Points, in no order, along strands that fork and pass close to each other.
Two points are linked if the straight distance between their rows is under 63.6. Some points are linked to none.
<367>: [-16  -7 -12 -10  33   1  14  -9 -10 -11 -15  10  -2 -25  37 -10  -1  -6
   2 -18   5]
<625>: [  8 -19   3  -4 -18   0 -11  -7  -3 -13  -7  -2 -14  -5   1  -1   9  36
  -4   3  -2]
<176>: [ 10   8 -27 -24  17  -9  10  12 -10  -3 -13  16 -13  -3  17 -11  -2  14
 -12 -42  26]
<860>: [-11  11  41   6 -20 -26 -16   6 -14  -9  23   0  20  15 -12  -2  16 -18
  15   8  -3]
<610>: [-30  22  -7 -13  -6  -6  14  15 -15  25   9  23   1  15  -3  -4   2   4
  -2 -21   6]
<95>: [ 21   9  25   6 -34 -23 -30  -7  30  -9  -3 -15  -3   6 -15  15  22 -19
   7  26   8]
<644>: [ -8  12 -17  36   9  13   2  -1  16  13  32   5 -10 -16   0  15 -31 -19
  18 -15 -16]
<628>: [-32 -13   4  -8  39  27  -1 -16 -11 -14  12  -1  11   1  15  -9 -11 -26
  23  12 -23]
<792>: [  0   3  21 -28   8   7  -1  -9  -2  13   7  -3  17  20 -14   7  27  25
 -10   3   1]
<915>: [ 12 -19   1  -4  13  -7   5 -11 -12  -4   5 -19 -12 -15   9 -19   1  49
  14   7   5]
<623>: [-17 -32   5   7  19   6 -13 -19  17 -10 -40  12   1  -8   9 -16   0 -15
 -16   0   7]
<848>: [ -9 -17 -24  -4  37  -4  -6   2 -32 -17 -29  -1 -13   3  -9 -25  25  23
 -18 -24   7]
<880>: [ 14   0  25  30 -16  -5 -18  -9  12   8  12   2  12 -11  -9   7 -18  -5
  15  12  12]
<325>: [-17 -16  22  -3  -9 -11 -17 -19  14 -19 -21  -2   4  20 -13 -12  30 -18
 -17   8 -17]
<878>: [ -2 -30 -34 -12  21  25  14   8  13 -20  -9  15 -12 -17   8  20 -17 -22
   0  12  -1]
<355>: [-16 -30 -19   6  22  12 -17   1 -27 -23 -17   4 -12   9 -15 -21  15  24
 -16  -4 -12]
<736>: [  0  18   3   7  -2  10  19  -9  15  13  42 -16   4  26 -28  -5  -4 -13
  12  12 -18]
<853>: [  4  -8  24  -6 -26  -9 -22 -20  24 -16 -10  -6  -2  12 -12  -2  21 -23
  -2  22  -7]
<343>: [ -9   4 -10   5  31  -1  -8   3  26  -1  10  27  11  -1   9  10 -18 -44
  12 -39   5]
<858>: [  1  -4 -27  10  -2  14  10   0  13   9  10  14 -12 -18  -2   5 -19   6
   1 -14  -3]
<732>: [-14  28 -10 -20   5   4   5   0 -44   7  -2 -13  -2  -2  -1  -8  19  38
  17  -1   6]
<259>: [-13 -30 -16  -2  29  14 -17  13  -8 -23 -10  28  -3  14 -24   1   8 -39
  -7  -9  -2]
<555>: [-13 -23 -18 -16   7  11  12 -13 -13 -35 -35  -7 -16 -17  24 -21   0 -12
  -8  27  -5]
<273>: [ -5 -24  30  -5  17  -9 -13   6 -11   2 -24   7  20  14   3  -6  16  22
 -23 -24  10]
<865>: [-21   1 -22 -12  46   0  20   0 -24  -7  -3  -2 -13 -23  29 -16   0   9
  14  -5  -4]
<198>: [-20 -28  11  -3   3   3 -10 -17   7 -19 -39   3   8   9  -2 -18  18 -24
 -31   6  -8]
<667>: [-32  -8  18   7  20  -2  -9 -12  -3 -10   1  19  17  -2   9 -13   0 -36
  10  -6  -4]
<753>: [  2  -9  39 -13   5 -10 -20  -6  -6   2   1  11  24  22 -12   2  23   7
 -12 -13   4]
<168>: [  4   5 -25 -11 -15  31  16  -9 -28 -20  17  -6 -20 -12   7  -9 -22  11
  10  13 -13]
<275>: [-21 -23   7   1  31  -2   4 -12   8   2 -29   7   4 -19  29 -12  -4   1
  -5 -18  10]
<58>: [ 30  -8   6  23 -20  -5  -3   6   8  14 -12  -7   4 -26   7  18 -22  36
  -8  14  14]
<458>: [-14  24 -11 -27  -7 -12   2  18 -27  13  -9 -14 -17  16   1   2  35  45
   2  -3   5]
<170>: [  9  -4  16  -8 -15   8  11  -9 -15   2  13 -35   1  -2  17 -13 -11  47
  14  23  -5]
<387>: [  2   8  -6  15  -3   3 -13 -23  42  20 -18   5 -12 -19   2   5 -22 -24
   3  20  18]
<531>: [ 17  -7 -12   3  -2  34  16 -30  24  -2   4 -18  -7 -18  11  -2 -34  -6
   2  18 -12]
<614>: [ 16  18  27  -2   0 -22   8  17  15  22  15   9  35  16  -9   9  -1 -19
  -5 -22  11]
<899>: [ -7   4   1   3 -22 -26  10  21 -29   6  -6   1 -13 -15  23 -10  -2  35
   3  -6  16]
<629>: [ 14  10   9  35 -10   4 -16 -23  25  14   7 -10  -1 -20  -3   7 -30 -20
  16  25   8]
<17>: [ -7 -20 -16   4  -4 -11  -1   2  43   2 -10  21  -7  15 -25  -9   2 -26
   0   2   0]
<635>: [-12 -31 -21   6  12   7  -6  -3 -33 -44 -26 -25 -20  -1  -9 -26  19  16
 -32  13 -18]
<731>: [ 27  -8  24  24 -22  -4 -28   8   1   8  -7   0  17 -18  -1  28 -19  21
   0  16  14]
<364>: [  8  -6  13  -5 -15 -13 -10  -6  19  12 -32  15   8  -4  14   3  -6   0
 -11 -11  24]
<431>: [ 28  30  14  23 -45 -17   5  11  11  20   5 -11  -1  -1 -10  26  -3 -23
  -9   4  -2]
<108>: [-14  -6 -17  -9  47  14  -5   3  13  -6  15  26  10  -2   4  23  -8 -30
   8 -24 -13]
<349>: [-16  11  25  11   8  -4  -2  -3  -4   3  25  12  26 -10  14   1 -11 -27
  18 -12   2]
<376>: [-19  21 -31 -21  38   7  16  -4 -42   4  -4 -17 -10  -9   5 -21  11  20
  27   5   2]
<188>: [ 20  25   9  21 -18 -26 -29  -8  35  11  -9 -10   0   4 -14  10   6 -28
   5  28  31]
<20>: [-21  27 -10   2 -23  -6  18  15 -15  22  12   9 -12   0   4   0  -5  22
   5  -8   0]
<804>: [ -3  10  -5  24   3 -18 -29   4  19 -10  -2  27   3  -7   2   0 -23 -41
  18 -31  20]
<533>: [ 21  33   9  30 -24 -22  -1   6  28  25  -5  -7   9  -1  -8  16  -9 -35
  -5   5  18]
<780>: [-13 -10   6   0  35  24   1 -20  17  -4  27  -7  13  -4  12   0 -22 -21
  26   4 -24]
<700>: [  2  12  -5  13   9  -7  12  -8  21  -8  36  -5  13  13 -21 -12   5 -36
  24   1  -4]
<300>: [ 14  19  20  14 -44   0  14   1  12  17  17 -24  -4   9  -8  13  -7  -2
   0  23 -21]
<89>: [  5  10  16  29 -21 -29 -36  15   3  -4  -4  25  10   3  -9   1 -11 -25
  12 -18  29]
<841>: [  0   2 -22 -24  23 -13  -4  14 -24  -6 -28  14 -11  14   2 -21  21  24
 -15 -38  21]
<474>: [ -1   4  26   8 -29 -24 -29  30 -11   1  -3  27  15  11  -3   7  -4   2
  -3 -27  13]
<790>: [  2 -18 -12  -6   5  -7 -13   2  20 -15   1  28   1  26 -31 -10  15 -35
  -2 -15   4]
<197>: [  1  12   3  -8  -6  26   2 -17 -10   6  40 -20   3  22 -21  -7 -10   6
  18  18 -24]
<196>: [-12 -38 -13 -16  42  45  -6  -6 -26 -25  -7 -10   1  21 -23  -8   4   1
  -2  28 -15]
<863>: [ -6  -2 -23  11 -14  -4  -7  -9  39  -2 -19  10 -20  -4 -10  -4 -11 -40
  12  29   6]
<78>: [-18 -21 -23 -18   4   3  16   1 -30 -37 -33 -12 -19   1   5 -21  21  -3
 -24  20 -13]
<834>: [-24 -19 -24 -16  58  26  -1  12 -14 -12 -11  21   5   4   4   8   2 -22
  -3 -13  -2]
<580>: [ 21  20 -19   3  -3  14  30 -10 -23  -2  15 -17 -18 -34  16  -9 -11  21
   3  -5   0]
<746>: [ 22  12 -15  18   0  27  39 -10  -6  16  14 -26 -19 -13   7   2 -17  24
  -6  -8 -14]
<761>: [  6  22  20   9   8   4  12   3   3  26  31   6  23   5  -5  12  -6 -21
  -1 -19   5]
<636>: [ 17  12  33  -7 -40 -15 -28  10  20   5 -17  -8   1  -3   4  35  12  -3
 -10  21   4]
<874>: [  2 -14 -26 -10 -24  25   0  -8  -4 -23   9  -5 -24  10 -10 -10 -12  10
   7  28 -24]
<470>: [ 24   7  24  -7 -36 -17  -4  36   8  18 -14 -17  16 -10  13  34   2  18
 -18  20  -8]
<428>: [ -6   5  30  12 -35 -24 -31  16 -11 -10  14   6   4  17 -11   8  19   2
  10  -1  -6]
<613>: [ 13   3  17 -18   0  -8  18  12  13  33   7  -7  20  18  -7  13  12  33
 -20  -5   5]
<743>: [-19  -8 -35 -26  24  21  29   3  -3   3  -2   2 -12   7  -4  -6   7   5
   4  17  -9]
<876>: [ -1   9  14  16  -8 -19  -1  -6  13 -15  26  -4  21  19 -16 -13  22 -27
  21   3   4]
<683>: [  4  -9   3   4 -10  13  -5 -12   1  -4  11  13   3  -4 -13   1  -4   7
   5  -3  -4]
<206>: [-10 -35 -20 -10   5  28  -7  -2 -16 -26  -2  -6 -16  14 -16 -15  -2  15
   8  26 -20]
<148>: [  6  13 -16 -27 -12 -11   7  11  -8   2   4 -20 -32   8  -4   4  35  47
  -7  -2  -5]
<331>: [ 19  18  21  25  -6  10  22  10 -13  32  10  -1  20 -14  11  23 -23  -1
 -12 -11  -1]
<850>: [ 23  13 -32 -16  -5  -8  29   9   2  17   2  -9 -25  -3   2   0  13  39
 -18 -12   4]
<166>: [ 22  33   5 -11 -28  14  18   4 -12  15  17  -3  -5   6  -8  21  13  13
 -21 -13  -8]
<216>: [ 11   3  19  -8 -21 -21  10  31  -1  26  -7   4  25   1  15  17  -5  20
 -18   1   3]
<111>: [ 16  10  22  -9 -38  11  13  -7  -9   4  13 -30   2  -1  14   8  -4  23
  -3  24 -14]
<519>: [ 16   9   6  -6 -11 -28  11  39 -21  15  -4  -3  12  -6  22   7  -3  40
 -11 -12  16]
<98>: [-15   2 -10  23  26   2  -1 -12  33   0  27  -3   4 -11  12  13 -28 -29
  29  -1 -24]
<617>: [ 27  14 -25 -18  11  -3  31   3  -1  11  -1   3 -13 -12  14  -1   0  17
 -22 -34  17]

A fork is a point with three links, a tip a point with one. Leave the first point through the second and follow the links. Name the first fork or tip that comes.
<804>, <89> | <197>
<732>, <376> | <95>
<834>, <259> | <880>
<865>, <376> | <355>

Follow the links from the first point to the second, and from the first to the third. Name the last point that the two ways share.
<533>, <629>, <331> | <683>
<613>, <367>, <731> | <95>
<792>, <198>, <683> | <95>
<17>, <614>, <470> | <683>
<628>, <863>, <58> | <880>
<899>, <732>, <753> | <216>
<555>, <275>, <580> | <355>
<610>, <198>, <753> | <216>
<746>, <617>, <555> | <355>
